Points on a hilly landscape, in no order, each with its height.
From any point a ball rolls to the lowest of the 2 points nearest to it. It stops when none of these is lower. Distance is the straight distance between rows; heights are no part of it.
Nidap h=60.5: [ 78 123 115  80  58  93 142  69 101  83 112 120  54  93  77 104  85  90
 107 104  90 118  75 143 105  99  90  72  72  97 111  69 105  90 106  52
  66  98]
bom h=43.4: [114 140  94 124  29  86  90 107 148 121  86 111 119  89 115  71  93 126
 116  54  91 105  81 100 102 110 131  97 106 143  62 118  85 109  62  97
 113  80]
lal h=54.3: [122 163  78  88 113  63  83  76 103 115  80 159 115  74 109  69  77 121
  80 105 102  96 112 107 103 126 117 105 118 110 108 109  83  88  70 128
  79 136]
lov h=39.9: [106 135 102  81 130  93 131  76  93  95 109 131 118 103  86  76 121  88
  92 128  93  79 121  91  88  97 109 123 112  85 152  63  57  66  94 118
  74 143]
Pova h=59.2: [ 83  92  81  88 119  60 116  90  84 118 143 113  91  74  96  95 108  72
  90 141  90  91 105  55 125  77  49 136  75  83 138 101 108  42 135  92
  98 135]
Kibef h=71.8: [100 127  94 110 116  20 111 103 112 103 140  82  73 115 108  99  87  66
 105 103 122 119 105 108 124  79  77 139  52 131  84  58 102  52  95  98
 114 104]
duk h=78.0: [153  92  91 113 114  71  65  98 103 102  75 125 125 103 134  78 130  80
  85 128  85  96 115  95  79  97 120  90 126  40  99 131 100  89 126 169
 121 109]
Zasi h=37.6: [ 75  56 128 103  91 158  94  82  73  90 115  71  98 117  85  81  99 115
  93  97  70 100  80  97 134  81 110 136  82 116  83 130 128 108  70  98
 127  68]
bana h=32.7: [ 67  84 102 103  90 128 117 102  79 126 111  64  96  85  67  98  91  98
  92  45  65 101  78  55 128  58 111 128  81 103  68 106 121  86 150 109
  78  77]
Gorus h=55.5: [ 83 122 119  68  74 117 138  61  98  52 100  75  71  83  68 115 111 116
 118 106  96 101 116 128 120 116 122  83  76  83  86  82 106  86 119  61
  75  96]
zal h=17.2: [145  81 114 117 121  39  91 117 105 135  84 111  83 116 126  79  79  97
  93  83 113  83  75 105 102 123  93 130  83  94  68 105  80  87  63 137
 116  84]
voko h=72.6: [ 44  91 122  83 114 160 107  61 141  95 133  94 120  88  88  82 101 146
 121  87 111 111  79  89 110 101  86 129  77 134  89 112  90 115  82  85
 105  76]
Pem h=28.8: [113 130  87 127  97  52  83 125 117 145  57 104  86  83 111 114 106  72
  83  73  95  89 103  92  68 100  99  38 106  92  88  91 129 108 111 149
 133  75]
dap h=29.3: [ 98 115 122 115 101  95 115  81  98  84 113  95  43  91 110  89  66  55
 135  75 104  94  65 150  99 113  76 120  80  89  99  93 109  87  81 125
  79 109]
zur h=32.5: [110 100 110  72 109 108 106  98 149  82 102 117 147 107  71 100 139 156
  99 104 107 101 135  84  73 108 117  77 130 115 102  69  76  99 108 101
 115  87]
Kodo h=72.0: [ 69  82 138  80  71 134 151  92  92  70 120  81  97  91  56 136  89 152
 106  96  62  74  98  68 115  92 100  97 112  78 125  90  98 105 118  59
  76 114]
ril h=30.3: [ 94  87 124 113 111 108 101 107  62  67 123  67  31  91  73 139 127  72
  69  88  78  87 130  97 100  85 100  83 117  70 116  88 120  82 137  93
 103 141]
Vukev h=56.1: [118 133  55 115 116  81  73  93 108 101  81  79 100  86 103  97  97  64
 108  85 130  62 121 121  88 124 107 108 111 112  85 124  88  92 103 137
  86 115]
kep h=34.2: [ 88 128 121  84 128  86 116  76  82 124 113 118  86 118  81  73  80 104
  87  90 103  89 105 103 114 112  99 132  95 114 118  59  75  74  75 119
  91 113]
Zarem h=54.4: [111  96 125  67 107 121 125 101  67 108  85 105 127 102  72 125  72 105
 109  78  87 107 113  92  88  92 126  66 147  77 134  81 103 115 111  83
  65 132]
giguf h=53.0: [117 146  43 108 120  75  56 108 107  86  74  90 109  95 117 112 107  79
 111 137 127  79 148  92  82 107  97  76 117  93 109 113 108  97 115 154
 120 119]
Fogu h=37.4: [ 96  87  88 112 130 138  67 102  78 105  99  83 106 104 106  85 109  64
  75 107 103 105 121 116  98  81 114  85 115 114  85 136 135 105 106 108
 100 105]
mil h=52.3: [ 90 132  92 103  97 121  85 136  97 130 103 121 127  62 102  87  89 126
 112 131 118  74  89  80  62 146  64  97 120  70 131 129  71 121  96 139
 112  95]
fod h=50.9: [ 86 123 130  69  67 126 131  74  88  97 122 140 134  99  69 118  71 170
  98 104 112  98  87 109  96 121  89 104 109  63 126  90  57 100 116  83
  74 125]
zuf h=23.8: [ 94 110 106 117 111  73  70 101  86  86 118  92  46  97 124 102  58  59
 102 110 125  73  79 114 103  96  53 124  94  83 110 124 109  96  86 151
 110 120]
pegul h=62.5: [ 88 115  71  85 121  54 107  95  94 121 100 101  83  82 127  79 113  67
  97 139  90 100 106  38 111  61  89 106  75  62 141  92 111  58 134 147
 114 128]
non h=58.8: [ 81 118  78 108  65  87 101 127  88 128  92 124 116  64  97  79  96  69
  78 134  83  76  86  50  91  73  73  95  99  61 142 137 107  87 119 166
  86 118]
dos h=42.0: [101  98  93  94  91  80 101 138 113  92 130 103 138  95 104 139 105 108
  64 139 100 142 135  99 108  57  87  45 102 124 103  93 134 113 138  58
  89 105]
dis h=41.8: [ 68 121  77 118 100  80  90 147 105 122 109 113 110  72  80  95 109 113
  70 129 114 140 107  96  81 101  80  38  92 141 131  86 114 138  89 100
  97  59]
Bapos h=29.4: [110 108 121  89 113  98 116  92 116 115  77  95  85  93  84  91 102 113
 129  56 102  96 107 116  92 149 108  78 109  96  85  80  94 103 111 101
  98  77]
fugo h=61.7: [ 93 132  84 117 101 115  95 145  99 106  87  97  95  85  85 105  97  73
  92 120 112  54 112  94  60 112  83  58 117 114 144  91  90 125  69 118
  85  93]
Lage h=28.6: [ 99 122 125  98  85 122  93  87  77  45  97  84  64 107 106 112  76 117
 125 108 110 149  79 148 116 127 107  91  65 118  84  93 120 129  67  72
 100  84]
fim h=65.5: [108  94 101 119 110 107 118  89 106 119 125 101 120 124 104  67  75  92
 119  76  99  69  53  79 100  88  96 189  75 119  99  93  81  81  59 103
 100  93]
suvo h=49.0: [142 128  68 107  85  57  57 127  76 102  65 119 108 116 116 120  80 101
  72 144 105 104 128  80  91  92  89  75 127  83 108 121 109 113 107 164
 119 127]
Lisum h=40.3: [ 90 120  91 111  60  92  83 112 157 102  84 107 114  96  98  88 111 154
 100  75  95 126  98  84  94 106 113  70 105 155  72  97  98 140  71 106
 137  50]
saz h=37.7: [ 97 116  72 106  80  89  77  95 103 100  93 118 118  93 121 107 118  34
  61 120  92 101 111 106  89  48 111  65 110  87 114 123 125  82 131 117
  82 130]
kide h=37.1: [ 80  80 121 105  78 141 100 104  63  83 117  40  71  88  75 136  92 121
  98  72  70  94  94  72 132  70  93 136  82  94  80 121 129 100 137  84
 111  97]
lun h=50.4: [121 175  61 109  73  86  78  83 108 121  82 145 136  95 108  67  78 125
  71 108  88  79  92 102 115  97 109 124  85 151  91 127  77 106  39 105
  91 116]
fenin h=29.5: [116 126  85  77  66  87  87  63 120  81  90 150 113 121 124  97 112 125
 101 125 142 124  93 120  82 135 112  76  95  99 125  90  58 109  82  80
 107 109]
vufo h=65.8: [ 79  96 129  98 113 115 148  92  70  89 109  77  65 109  58  92  85  97
 122  73  65 101  67  97 137  88  97 138  70 124  99  62 115  88  97  76
  77  87]
bupob h=58.9: [115 113  71 123 108 105  88 132 118 104  82  92 100  81  97  91 112  58
  95  99 115  62  96 141  83 117  96  77  97 127  85 119 107 117  59 119
  66  84]
liro h=41.9: [ 68  98 106  83  81 101  99  93 112 136  76 138 148 112 113 101 106 136
 127  95  87 115 100  54  62 102 113  79 146  72 148  86  79 110 116 100
 130 111]
mem h=46.1: [110  92  79  98 131  71 123 117  90 109  89 112  98 111 113 119  96  70
  82 118 116 109 116 145 121  91 101  53 103 128 106  64 118 112  68  65
  58 125]
nugib h=55.1: [100  98  90 103  63 157 105 104 111  80 113  84 101  86  79  96 112  98
  89 112  94  76  90 121  95  97  80 103  87 116  89 129 106 108  80  66
  76  81]
gapa h=66.3: [ 86  81 141  98 110 147  98  79  50 103  76  66  74 108 103 132  93 125
 109  67  87 104 110 109 112 120 137 104 122  40  86 111 116 112 135 116
 145 109]
Golu h=45.5: [103 107 100 136  90 132 112 125  65  43  99  34  55  99  55 113 112  82
 103  80  64  68  94 118 111  99 125 135  74 100  52 103 120  95 120  97
  81  85]
Sulen h=69.5: [ 96 136  93  87  69  17  92 117 120 121 112  96  75 109 105 110  81  97
  89 100 116 130 105  87 120  82  66  96  70 121  73  86 100  76 110 107
 124  88]
mib h=53.6: [110  95  97  84 129  92  95 129 116 106 128  98  78  66 108 117 125  88
 105 120 119  89 124  75  82 120  50  98  98  67 116 101  94  82 130  85
 124  97]
sez h=67.0: [ 94  97 118  69  73  47 106 103 108 135 106 125  74 105 111 115  61 100
  96  90 110 128  77  71 113  84  58  77  89  83 110  91 107  93 122  97
 109  93]
pif h=38.4: [ 79  92 100 106  70 130 102 108 116 125  63 102 150 123  90 126  86 137
 109  67  82  93 102  60  72  85 120  46 146 104 112  90 105 134 113  93
 123  99]
Noku h=50.8: [ 92 134  78  97 121  85  87  89  90  59 132 129  72  61 117 102  99  96
  99 171 110  82 111 107  99  96  54 122  95  50 155 107  82  75 107 160
  83 154]
bur h=41.1: [ 86  83  99 118 124 106  74  69  91 111 116  87 110 117 133  68 111  59
  95 109 111 123 105 135 121  78 115 130  87 125  73 129 129  88 115  68
 118 104]
gitu h=34.5: [130  73 130 124  74 115 115 117  82  78  53  80  80 135 102 115  99 114
 117  73 102  72  91 128  97 139 133  64 129  83  73 102  85 122  92  98
 114  81]
pufo h=36.8: [ 95 130  86  88  82  78  98  99 143 100  91 101 108 111  79 104 133 130
 101  92 113 110 136 102  95 117 112  63 108 147  83  65  81  99  86  94
 128  71]
medok h=53.1: [ 98  69 112 116 113 127 118 105 110  50 119  46  86 116 102 123  92 101
 136  62  87 115  76  89 112  74 131 139  66 129  74  73 129 108  94  56
  91  93]
silu h=18.5: [ 80 111 133  84  64 115  84  69  64  55  80  94  71 101  92 106  86 145
  96 130  91 145  92 148 108 135 137  74  89  68  89 111 126 130  88 111
 111  73]
tal h=78.2: [ 88  74 123 104 132 126  86 103  81  79 133  98  89 118  95 105 140  99
  71 136 103 111 145  95  95  90  99  88 124 106 122  84 103 102  92  89
 147 107]
Maz h=41.4: [ 99  96  80 111 117 115 112 114  83  72  87  64  88 118  98 130 105  72
 109 100 105 111 126 128 128  85 120  64  96 154  91  80 130 122  87  45
  77 118]
gezos h=44.9: [ 77 117  75  93  84 116  81  87  88  83 125 123  84  71 115  92 133  99
 100 165 111 120 114 103  93 105  64 115 104  58 137 124  69  89 108 143
 133 121]
tum h=28.1: [ 93 112  72  89 147 107  63  98  99 133 114  93 120  88 140  86  79  81
 115 117 131 110  97  81 108 107  71 130  91 121 104 133 109 105  89  92
  99 106]
Keze h=18.6: [118  86 113 123  91  75  99 100 121 128  68 102  84 109 132  71 125  65
 111  51  88 109  77 120  94 105 134  84  94 108  66 101 110 108  77 114
 123  66]
rebiz h=32.1: [ 71  99 103  96  77 158  95 123  94 142 103  93 126  77  79  99  72 124
 112  85  95  83  79  68 110 106  61 114 121  93 103 144  96 117 113 112
  93  98]
tapi h=23.9: [118 100 110 123  63  99  82 113 105 118  66  89  73 105 119  99 121  64
  70  70  94 103  87 117  90  74 122  48 103  88  59 117 124 108 116 124
 127  67]
Nimi h=29.0: [ 61 106 111 120 103 128  65  86  81  86 117  90  43  80 111 102  81  52
 100  92  90 109  92 137 113  85  62 101 103  86  99 129 138 109 111 142
 108 119]
deru h=37.9: [101 119  71 109 109  89  83 159 101 101 113  96 123  78  89 133  96  80
  78 141 122 117 137  92  80  94  73  33 112 120 117  92 130 126 106  85
  87 102]
tibi h=23.2: [100  65 118  87  81 133 110  98  73 116 124 132 133  57  95  94 102 102
  97 112  88 104  85  92  98  94  68 118 116  53 136 132 107  90 115 106
  87 119]
Lapaz h=33.3: [ 75  85 116 119 121 146  79 103  71  87 130  67  71  88  96  84  95  82
  94 112  90 116 104 108 130  85  74 109  89 106  76 139 143 111 103  99
 122  91]
duva h=28.4: [ 81  80  90 105  67 130 116  92  93 151 111 127 156  95  80  87  83 115
  93 100  77  84  76  63 120  82  75 141 113  83 113 147  91  76 129 110
  83 117]
Fus h=43.8: [ 93  63 110  97 105 113  97 108 139  88  85  99 120 123  90 114 107 150
  84  98  90 124  96  97  96  87 113  53 107 137  76  92 119 150  76  92
 115  62]
baga h=46.3: [128 108  76 109 114  43  91 142 125  91  95  82  67  77 124 132  99  53
 106 105 140  72 108 116  92 126  65  67  74  92  77 110 111  94 107 102
  97  85]
bibef h=64.5: [110 105  59 107  98  65  91  83  91 118  91  77  89 108 116 109  79  50
 121  66 117  80  96  89  89  97 113 147  86  90  96  91  77  72 125  80
  76 127]
mune h=41.3: [ 99  97  90  97  82 103 109 144 113 143  70 111 151 110  86  97  92 112
  86  97  89  76  97  57  79  84 105  76 139 119 127  93 100 129  84 107
  90  91]
suv h=75.2: [128  71  81 109 118  75  84  74  97 102  90 115 106 118 122  76 150  59
  81  97  99  93 124 103  77 108 151 124 119  60  91 101  74  66 139 128
 118 105]
gudig h=25.4: [115  75 109  90 140  69 112 107 138 139 100 112 107  97  88  90  94 128
 100  51  89  98  95  83  99 127  98 116 102 114  72  87  90 101 120  95
  77  63]
nom h=63.0: [ 81 120 124  95  69 119  90  67  66 109  52  81  90 113  94 116  78 138
 127  66  79 122 106 114 117 122 157  77 129  73  79 107 124 119 114 122
 127 114]
patu h=37.2: [ 60 111 122 111 115  94  74 106  91 110  95 111  57  86 101  86  93  82
  75 104  92 156 100 126 114  91  95  47  92 105  87 101 146 119 130 135
 111  81]
ver h=44.8: [103  92 126  72  65 104 115 106 105  92 100 125 114  93  55 112  70 179
  71 111  82 141  90 111 116 103 102  71  99  93  91 107 118 127 111 101
  74  76]
Fefiv h=41.7: [112  96  64  98 131  74  99 140 124 105  89 107 115  89 146  89 100  83
 101 146 134  70  76 108  92 113  81  88  54 130 114  98 100 111  33  79
  92  86]
rasar h=59.1: [100 105  93  93 115  56 101 132  87 126 102 135 102  79  89  85  78  83
  68 150  92  84 100  80 108  88  60 107  82  92 123 109 121  82  94 141
  78 108]
bel h=51.3: [104 137  92 120  43 138 101 104 101  82  93  83 106 121  99  82  90  81
 103  99 109  74  87 123  87  91 104 103  97 134  97 109  74 111  46  98
  92  98]
lofig h=42.5: [145 102  80 133  89  89  75 126 100  77  90  54  72 103 112 146  88  58
 114  70 145  84 112 110 103 123  77  75  95 101  58 103 108 109 120 103
 121  92]
Kinu h=83.6: [119  93 111  98  83  93  88  91 108  79  94 109 110 116  94 101 130  99
  70 122 105 122 138 131  92 102 127  50 118  96  77 105 111  96 115 111
 123  85]
mubig h=62.9: [109 106 122 124  88 114 151 115  98 102 122  79  96 124  92  89  65  91
 128  53  84 100  61  88 111  86 112 154  79 132  99  60 112  97  56 109
  85  91]
Lomu h=59.5: [126 117  75 106  91  61 109 118 130 118 102  81 119 119 115 109  76  87
 123  54 111 108  85  90 113  84 108 123  78 157  72  78  99  98  62  88
  82  98]
pedid h=45.4: [ 65 120 125 105 132 135  79  90  82  99  86  88  88  95 112  75  89 104
 144  77 101 163  88 108 102 113 118  84  97 142 107  73 138 141  60 109
 116  85]
Pela h=41.2: [ 78  62 127 106 104 138  78  86  91 112 102  71 121 134  78  80 106 144
  82  83  88  99 107  71 119  86 120 145 118 111  68 119  97 106 106 130
 148  70]
rezim h=24.2: [111 105 131 107  95  83 115  90 111 117  94 119  89 107 112  64  86 105
 114  69  83 137  65 139 120 110 110 112  77 131  70  96 110 102  43 105
  97  74]
meti h=27.7: [ 94 100 140  96  63 121 106  89  83  55  45  87  83 116  97 101 100 145
 124 101  86  98  69 130 105 151 151  73  92  78  83  97 105 140  73  94
 102  67]
tar h=50.3: [ 90 108 102 106 120 121 128  94  85  46 101  57  44  88  67 117 116  71
 113  88  80  76 113 136 111 118 116  99  88  98  90  81 109  92 115  68
  51 105]
zuten h=64.2: [ 90  96 120  84  45  64 133  74  92 124  97 150  72 102  88 101  65  94
  87  96  92 113  64 122  97  97  71  79  89  71 121  92  87  79 103  92
  78 101]
tur h=62.1: [107  90  54  95 128  40  95 102 123 126 110  82 118 101 135  98  82  65
 129  61 119  94  89  65  92  74 125 155  60 130  83  76  93  74  96  74
  76 103]
Lesos h=75.9: [ 71  58 117 101 133 107  95  90  91  81 139  73  78 122 109  96 121  90
  97 100 104 110 120  82 117  76  94 126  91 128 107  78 102  82  97  49
 133 106]
Difab h=28.9: [ 85  64  96 103 104 124 106 109  95 139 108  84 111  81  87 102 122  85
  78  62  80  79 104  56  87  80 118 117 114  72  92 106  94  86 158  95
  87  92]
gaki h=44.4: [ 51  83 115 100 132  80  87  84 115 128 124 104 105  95 147  62 112  74
  96 130 119 141 107  94 124  81  79  99  82 118 103 107 118  84 136  67
 141 109]
tiru h=61.0: [117 130  76  97  79  52 128  83 112 123  62 135 109 109 120  74 109  84
 113 108  84  69  98  91  84 112 132  98 118  59 124 105  65  63 105 124
  79 125]
vetan h=45.7: [105  91  68 129 114  87 123 128  95  93 115  52  80 114  79 123 102  76
  84  80  91  87 113 116 121  71 110 116  77 150  72  61 108  95  95  57
  59  99]
Moze h=70.5: [ 80  80 115  83 119 133 101  50 130  93 144 105 112 120  92  83 106 144
 106 100 105  94  82  94 121  95  69 179  74 115  81 108  66  81  90  84
 132  93]
defi h=63.5: [128  54  83  91 130 100 102  84 122  92  81  98 133 101  91 131 132 104
 120  56 123  82 132  94  73 124 146  92 126  90  92  69  88 104 141  73
  92  87]
kade h=59.0: [ 72 120 129  66  81 139 111  65  65 104  79  96 111  82  81 120  82 133
 127  82  93 139 118 123 103 114 136  74 132  61 123 100 105 112 118 112
  92 135]
koni h=49.1: [ 90 103 130 100  89 143 100 133  87 101 115 101  98  70  72 114  95 153
 111 114 117  93 100 100  74 151  57  88 131  56 120 110  70 124 113 114
 128  90]
deres h=69.6: [103  59 147 103 101 145 104  78  49  79 106  79  68 104  80 111  96 126
  93 106  87  81 107 124 113 114 108 118 124  52 101 127 101 102 103  93
 120 115]
fom h=46.2: [101  90 111  72 103  88 116 126 139  81 126 118 128  88  65 132  88 155
  73 123  99 138 114 101 111  82  70  59  95 116  90  98 122 118 124  68
  62  92]
poza h=46.4: [102 122  83  85 154 128 103  75  94  71 123 119 129  73 132  79 146  80
 124 152 109  97 133  98  85 108  93 119 112  83 145  90  68  79 101 103
  94 143]
pesa h=53.5: [ 76 121  99  93 119 130  99 103  78  75  70  69  98 102  67 104 114 105
  95 106  70 127 139 114 113 107 146  57 105 117  82  83 141 114 116 104
 100  92]
Gupi h=49.6: [ 62 138  94 104 107 117  81  95  81  93  63  99  96  91  73  97 103 133
 111  95  73 156 103 114  91 121 130  39 107 132 104  74 140 144  91 101
 117  75]
sibi h=37.3: [128  68  89 108  58  59 126 139 143  92  92  97 102 132 116 115 110  97
  94  93 103  60  65  89 101  87  76 103  82 110  76  91  70 104  65  82
 106  69]
lovi h=50.2: [101 101  98  83 107  89 115 105  88 125  83 129 129  99  89 105  87  89
  88  97  94 130 106 118  91  83 119  51 119 117 133  77 121 122  82  86
  48 113]
zim h=55.7: [107  99 104 112  90 100 109 141  86 106  97 136 120  57 110  69 113  91
 106 147  85  79  82  54  67 112  63  86 111  36 156 122  83  97 105 152
  99 104]
muzes h=45.6: [ 86 111 108  96  91 108  80 119 105 112 106 120 101  74  79  95  92 138
  93 111 115 140 109 101  73 132  72  63 109  90 110 100 102 132 113 120
 120  61]
Porof h=46.9: [105 161  67 117  51 106  77  88 122 111  79 131 113  82  92  62  90 104
  77  85  98 106  90 138  96 113 120  91  99 143  70 144  95 116  57 111
  78  98]
dizev h=34.8: [ 77  87 146 116 126 100 119 107  85  78  93  94  25  98 114  80 104  50
 120  89  75 126  59 134 114 106  97  89  73  90  92  79 135 102  94 114
  93  84]
tobub h=67.4: [110  90  82  91  68  92 106  57  96 105  96 110 110 117 105 110 105  74
 107  84  91  87  99 122  89  83 114 116 106  72  99 119  85  74 123  73
  93 118]
Dopak h=81.0: [128  92  99 104  99  65  59  86 114  72  97 135  85 108 134  95 127  65
  74 143 116 125 114 140  92  99  99  69 113  55  84 125 111  86 128 131
 132 110]
mize h=57.5: [120 138  88  80  99  50 107  88 112 135  61 142 114 110 123  78  77 121
 112  89 104  85  88  76 101 131 124 100 114 104 126  83  62  97  67 102
  96 132]
Vulo h=67.9: [ 97 124  84  98 116 137 105  66 104 111 124 101 117  99 111  65 109 112
 115 111 111  59  81  79 105 112  70 183  64 115 103 104  56  84  64 101
 114  98]
rured h=21.3: [113  70 139 104 137  78  83 106  84 144 102 102  84 124  98  76  76 117
 102  68 102 112  94  85 121 120  87 134 107 103  73  96 100 102  84 138
 138  73]
Rabe h=55.8: [107 119  74  99 105  83  95  99  79  96 133 123  92  60  92 109  84  65
  95 152  94  70  97  96 106  85  36 125  81  72 142 135 126  69 114 114
  65 152]
zimiv h=24.1: [109  90 116 111 114 109 107 120  73 105 113  95 101  74  85 120 134  53
  70  80  83  80 112  65  82  61 111  91 121  63 133  90 113  83 144 104
  86 133]
nulun h=50.1: [148  80  82 107 127  80  91 138 129  84 110  99  98  78 112 109 144  67
  88 125 122  68 123 105  71 127  80  92 101  81  93 124  94  86 122  88
  97  78]
zuvi h=38.8: [146  74  91 143  75  93  93 143 101 101  67  70  95 128 122 124  99  88
 116  48 123  64  83 101  88 122 114  83 106  93  52 114  81 114 113  98
 125  79]
napo h=33.0: [ 85 117  88 117  96  74  62 128 107 117  92 107  82  79 116 108  95  51
  66 118  98 104 109 112  97  76  82  50  92 108 101 115 142 111 109 141
  98  95]
muto h=68.8: [ 82  94 145  83 102 127 149  91  72  84 112  95  71 120  53 109  85 135
 101  91  85  76  88  91 119 108  91 115 103 105 128  53  80 104  79  75
  78 103]
poter h=41.5: [122  84 100 127  80 127  92 125  71  84 112  46  86 109  64 117  71 111
  83  72  76  82  90 107 113  86  94 146  87 104  39 131 109  99 113  87
  84  79]
lem h=26.6: [131  96 100  77  87  70 113 112 130  77 101 124 118 139  94 107 129 140
  82 142 105  88 111  66  88 105  87 105 115  91 108  75  50  87 101  94
 119  89]
Laz h=44.7: [144 109  78 107  81  75  89 134  88 129  59 127 157 118 102  97  81 112
  68 121  77  89 110  83  96  83 114  87 139 102 101 120  92 108  87 131
  78 125]
Gizul h=56.5: [ 97 106  91 104 109 108 102  98 141  81 121  63 118 117 115 111  89 112
 136  64 113 142  94 105 118  81 112 117  76 165  60  91 123 114  97  60
  97  90]
buko h=60.8: [106  76  81  96 156  94  89  95  98 103 110  83 110  99 104 125 142  71
 100  76 114 105 137  84  86  92 132  88 115  90  98  65 108  78 153  63
 105 110]
Popon h=40.9: [129  86  88 108  93  86 114 150 123 106  86  90 104 108 128 113  74  93
 110 112 120  39  60  69  92 105  62 116  75 117 112 105  75 110  40  82
  87  87]
vago h=33.9: [115 122 130  96  93  98 123  92 106 103  65 128 105  83  63  79 113 134
  95  75  77 102 115 127  87 145 143  51 135  90  99  82  94 109 103 121
  80  93]
ritol h=39.5: [118 103 134  86  72 114 124  85 107  93  93 142 120  91  65  77 103 152
  72 113  81 108  99 153 102 122 125  86  94  82  84 102  98  98  89 100
  69  74]
lanom h=52.4: [109 111  83  79 110 120  91  93  79  80 125  93 129  79 112 125 148  92
 118 132  91 113 144  84  98  81  92 132 125  60 135 107  71  72 128 101
 119 157]
zov h=72.7: [107 103  73 109 115  73  94  72 103 103 114 108  91  87  99  66 132  56
  85 117  89  70 110 125  88 104 103 153  96  66  90 126  80  49 130 132
  90 103]
luv h=48.2: [ 87  56 112 103  96 115 122  89 145  47  98  78 106 139 115 134 103 130
 115  99  94 129  70 103 119  68 130  76  72 157  62  84 116 145  45  67
 109  82]
Ges h=19.0: [115 112 101 129 121  41  65 106 101 101  86 102  64 104 131  83  67  64
 102  84 106  72  81 129 103  99  99 136  86 100  85 117 116  88  63 176
  97 111]
Detob h=64.6: [121  94  49  87 118  53 111  85 105 129  61 101 100  95 149  69 119  70
 117 122  84  78  99  58  87  81 135  99  85  61 124 120  97  70 120 122
  90 110]
Teli h=57.2: [112  77 101  88 119 117  90  81  79  80 128  81 110  70  93 140 133  85
 109  82 113 104 138 108  93 113 119 120 122  53 106  99  89  70 162  82
 115 145]
novu h=32.6: [133 102  75  95  77  39 128 121 132  95  86 101  78 129 116  98 119 101
  94 137 106  57  92  79  98 105  80 100  76  85  98  75  53  74  79  99
 118  90]
lusiz h=36.9: [ 78  96 109  73  54 112  91  56 113  73 106 121 107 139 108 102 109 148
  90 129 128 131  89 103  85  94 111  92  91 116 122  88  64 111  69  65
 136  85]
pelu h=58.4: [112  75  88  93  89 129  88 126 133  71 119  90 102  91 110 126 111 106
 100 119 121  79 103  83  84 108  57  78 103 120 106 122 104 121  94  54
  97  81]
Sifep h=46.0: [ 82  90 109  59  86 128 110  71 107 107 112 126 145  97 107 118 100 146
 118 111 110 120 103  87  93 102  94 114 129  70 139 101  57  98 113  90
 120 129]
lopa h=16.4: [103  55 103  72 121 151  81  80  85 115 115 107 154  87  95 114  89 116
 100  93  98 116 106  87 103  78 107 127 124  82 104 141 121 107 121  83
  85 125]
panif h=80.9: [129  73 115  98  82 127  83 105  89  58 114 107 130 128  94 107 126 121
  62 146 105  98 142 112  93  78 111  94 123  97 102 116  99  97  82  86
 126  97]
zez h=29.6: [ 82 140 128  97  88  61 111  93  91 126  90 125  63  98  81  83  56 116
 103  72  98 128  85 113 120 116 103  92  92 122 105  70  89 104  65 130
  88 100]
fak h=32.8: [100 109  63  79 103 106  81  92  98 141  88 115 125  88 137  68  95 111
 112 138 101 103  97  52 102  94  77 128  96  86 125 142  95  97 100 124
 107 103]
solob h=73.9: [ 91  73 103 115 138  62 109  96 128  89 155  79  94 130 114  86 108  97
 109  92 116 126  92  86 114  75  89 167  61 137  76  63  95  69 105  73
 121  86]
meb h=35.4: [ 77  74 119  98  89 137  99 106 105 124  90  85 125 117  93 128  68 142
 112  57  88 100  81  61 102  83  95  98 129  94  95 125 104 133 126 106
 117  96]
litir h=74.7: [ 64 119 110  88  88 154 112  72 116 113 107  75 123  91  91  74 119 124
 128  68 100  75 103 101  89 111 123 134 106 112  89 112  67  92 100  95
 106  87]
Zut h=47.3: [ 83  79 131 105 123  66  99 110 128  97 130 105  82  96 129  81 104 100
  91 142 126 145 108 126 112 112  69  80  75 121  93  88 116 103 127  59
 127  81]
Fisi h=70.3: [100  62  79 127 100 107  91  65  83 102 115 109  75  90  96  82 128  40
  83  81  78  66  93 136  78  85 120 144  86  66  86 110  94  63 134  79
  80 105]
damub h=74.8: [116  36 109  80 152 113 111  77  88  81 117 110 125 139  86 120 102 123
  81 101 104  91 108  90 104  85 115 134 123 111 111  78  87  98  96  60
  80 114]
dus h=71.9: [112  70 126  95  95 114 130  92  73  87 113 108  88 137  81 127  90 110
  91  99  91  58 105  87  99  92 104 127 132  88 139  78  72  88  87  55
  95 143]
dobu h=22.6: [117  87  79  69 134 113  81  55  95 124 103 124 145 107 124  99  74 107
 112 105 118 109 102 104 104  98  90 145 111  94 104 125  91  95 102  62
  78 122]
govap h=39.6: [ 61  82 137 104 127 115 113 103  80 114 111 122  59  84  94  75 108  80
  92 108  93 123  88 105 103 112  84  67  95  92 130  83 119 107 101 127
 105  75]
kef h=49.3: [ 85  72  84 116 138 103 139 136 109  76  94  47 102 119  96 103 128  93
 121  61  71 111  82 102 120  78 145 109  70 153  72  44 122 118  84  58
  65  80]
rav h=38.3: [ 90 130  47  97  60 130  96  62  99 112 100 122 116  92 134  70 107 114
 110 162  88  97  88  92 103  98  75 141  87  69 130 146  64  99  91 119
 111 122]
Lef h=36.4: [105 111  91  91 101  77  84  90 110 116 101 132 102 109 132  96  79 104
 106 113 136 123  73 116  95 112  80  89  79 126 114  97  90 120  52  76
  92  91]
Samez h=56.8: [117  71 114 114 124 104  86 124 104  96 129  87  65  80 118  99  98  76
 108 109 117  79  81  94  97 112  47 113  86 100  99 122 104  98  80  67
 105  87]
fumib h=77.2: [ 98  69  96  92 143 127 109  74 107  80 107  76 109 134  69 114 112 131
 107  64 117  75 114  91  95 111 143 146 107 134  81  56  61  96 104  61
  81 106]
dez h=41.6: [ 99  97 105 116 122 129  93 104  80 109  87  66  97 113 106  86  88  75
 125  55  89 116  96 103 112  89 127 111 104 130  85  98 125 117  84 106
  97  85]
Voviz h=35.6: [101 110 102 122  85 109  95 108  89  49  70  75  70 117 109 134  99  89
 134  96 127 136 111 132 115 118 107  46  85 137  79  67 124 133  80  85
 119  90]
Tamas h=66.7: [145 106  83  78  97  95 114  87 109  85  85 114 161 108  97 126 117 114
 131  81 126  82 122  93  83 128 126  99 148  75 106  92  58  85 144  86
  81 134]

Call two points neighbours if one is among the 2 nearest of the other. Go from one point of each pair to the other, from neighbour to neighbour, staying as low as possible. Name the highest point that can't be avoided.
napo and deru -> fom
zal and napo -> saz
lem and fenin -> Fefiv

For each start below, name every point that the ball comes to, in order.
fumib -> defi buko Teli lanom poza lov kep zez rezim Keze
Detob -> tiru mize lal lun Porof bom Lisum pufo zur lem
Lesos -> solob Kibef Sulen sez zuten Nidap Gorus tar Golu poter kide bana Difab zimiv
Vukev -> giguf suvo Laz mune pif meb rebiz duva tibi lopa
